Each row is a point on a tangle of strands that fork and nearly touch. The rows are in no order.
Points whose rows are less than 4.25 apart are linked; no others are. Some points are linked to none.
z388: +0.44,+4.39,-1.61,-1.87,+3.72,-3.90,-1.77,+1.98,-1.26
z939: +3.76,-4.64,+3.21,-0.04,-1.08,-6.23,+3.91,+4.74,-0.39
z403: +4.32,+2.11,+1.36,+5.39,-4.09,-1.73,-3.14,+2.00,-2.61
z654: +1.78,+1.73,-0.58,-2.29,+2.57,-6.19,+0.34,+3.78,-1.00
z108: -2.44,+0.98,-1.35,-4.62,+5.37,-0.03,+1.13,+1.23,-0.04
z250: -2.09,-4.51,+1.62,+0.89,-3.02,+4.33,+1.38,-0.99,-0.91
z900: +4.04,-4.09,+2.66,+0.59,-2.41,-4.11,+2.84,+4.70,-0.78
z562: +3.94,-2.04,+2.37,+1.23,-3.07,-2.53,+1.31,+4.16,-1.12
z125: -2.33,-3.72,+0.77,+0.07,-4.77,+6.22,+0.39,-4.11,+2.06
z932: +0.89,+4.04,-0.95,+1.30,+1.05,-6.54,-1.95,+2.90,-3.23
z549: -1.69,+1.22,-1.23,+3.31,-5.04,+5.11,-1.79,-7.51,+4.40
z101: -2.81,-0.30,-1.38,-4.52,+3.25,+4.26,+0.30,-2.03,+2.04
z720: +1.19,+1.13,-0.27,-0.95,+1.73,-4.10,+0.12,+3.29,-1.44
z3: +4.20,-1.14,+2.17,+1.93,-4.18,-1.03,-0.92,+3.39,-1.49
z956: +1.37,-3.47,+1.48,-3.76,+3.74,-4.44,+4.80,+3.28,+1.39
z933: -4.09,-3.89,+1.03,+2.10,-1.50,+3.89,+1.17,-1.41,-2.50
z583: +1.90,-3.45,+1.56,-2.27,+2.74,-6.73,+4.56,+3.48,+0.18
z148: -2.32,-3.93,+0.86,+1.99,-4.37,+5.86,+0.15,-3.21,+0.02
z321: +1.18,-5.14,+2.05,-3.23,+1.52,-0.41,+4.92,+3.01,+1.65
z309: -3.08,-1.52,-0.14,+0.70,-4.82,+6.56,-0.41,-6.05,+2.90
z753: +0.89,+5.76,-1.97,-2.53,+4.10,-1.58,-2.98,+0.85,+0.02
z824: +2.87,+4.25,-1.18,-0.31,-0.53,+1.81,-4.03,-1.58,+2.10
z784: +1.68,+3.54,-0.02,+2.59,-0.43,-4.76,-2.75,+2.41,-3.19
z22: +0.64,-2.74,+1.21,-1.23,+0.15,+0.42,+2.30,+2.31,-0.58
z863: +1.23,+1.53,-1.20,-4.17,+4.67,-7.01,+1.23,+3.36,+0.11
z474: -4.06,+3.43,-2.01,-0.18,+4.25,+1.20,-1.24,-1.97,-1.61
z554: -0.31,+1.23,-0.89,+1.46,-1.67,+3.54,-2.12,-3.16,+0.74
z485: -2.05,+0.09,-0.41,+2.04,-5.00,+6.05,-1.54,-6.72,+4.08
z945: -1.07,-1.02,-0.15,+0.28,-2.25,+4.73,-1.42,-2.92,+1.36
z502: +0.02,+4.47,-1.51,-0.26,+2.73,-5.42,-2.21,+1.99,-2.72
z832: -5.26,-2.23,-0.09,+3.74,-0.97,+4.28,+0.22,-3.45,-2.21
z944: -1.59,-0.87,-1.11,-4.43,+0.87,+4.85,-0.16,-2.11,+2.69
z969: -5.15,+0.00,-1.16,+5.47,-0.25,+4.09,-0.77,-4.77,-2.34
z690: +1.66,-4.39,+1.91,-3.98,+3.14,-2.60,+5.32,+3.17,+1.94
z424: -1.38,-1.29,-0.47,-2.09,-1.56,+5.38,-0.66,-3.23,+2.52
z648: +4.56,+0.51,+2.08,+4.10,-4.27,-1.30,-2.13,+2.67,-2.21
z144: -0.66,-1.70,+0.49,-1.28,+1.70,-1.52,+2.17,+2.61,-1.31
z352: -4.94,+0.76,-1.47,+5.73,-1.00,+4.38,-1.06,-6.08,-0.58
z340: -3.19,+0.67,-1.62,-4.81,+4.91,+1.96,+0.60,-0.42,+0.61
z427: +2.75,+3.93,+0.35,+4.79,-2.12,-2.94,-3.36,+1.56,-2.76
z943: +2.80,-3.72,+2.20,-1.01,+0.79,-8.04,+4.11,+4.45,-0.47
z31: +1.96,+5.39,-2.00,-2.29,+2.76,-0.02,-3.44,+0.05,+1.13
z64: +0.97,-4.81,+1.97,-2.02,-0.03,+0.65,+3.38,+2.71,+0.28
z416: -0.23,+2.51,-1.65,+5.49,-4.64,+4.50,-2.55,-6.53,+3.28
z921: -0.68,+2.70,-1.44,+5.23,-3.02,+3.91,-2.53,-5.43,+1.72
z931: +0.73,-0.24,+0.71,+0.44,+0.08,-2.41,+0.50,+2.91,-2.03
z89: +1.54,+4.41,-1.60,-1.26,+1.25,+1.59,-3.27,-0.88,+1.45
z801: -1.76,+1.09,-1.23,-4.59,+6.07,-3.36,+1.80,+2.44,-0.30
z479: -0.32,+1.66,-0.23,+3.76,-2.40,+3.71,-2.30,-3.74,+0.31
z986: +0.18,+1.33,-1.15,-4.66,+5.33,-4.34,+1.54,+2.88,+0.10

Name the points in between on the shortest way along the links from the first point to the second, in order.
z31; z502 -> z753 z388
z939; z64 -> z943 z583 z956 z690 z321
z485; z554 -> z549 z416 z921 z479
z424; z801 -> z944 z101 z340 z108
z549; z148 -> z485 z309 z125
z832; z148 -> z933 z250
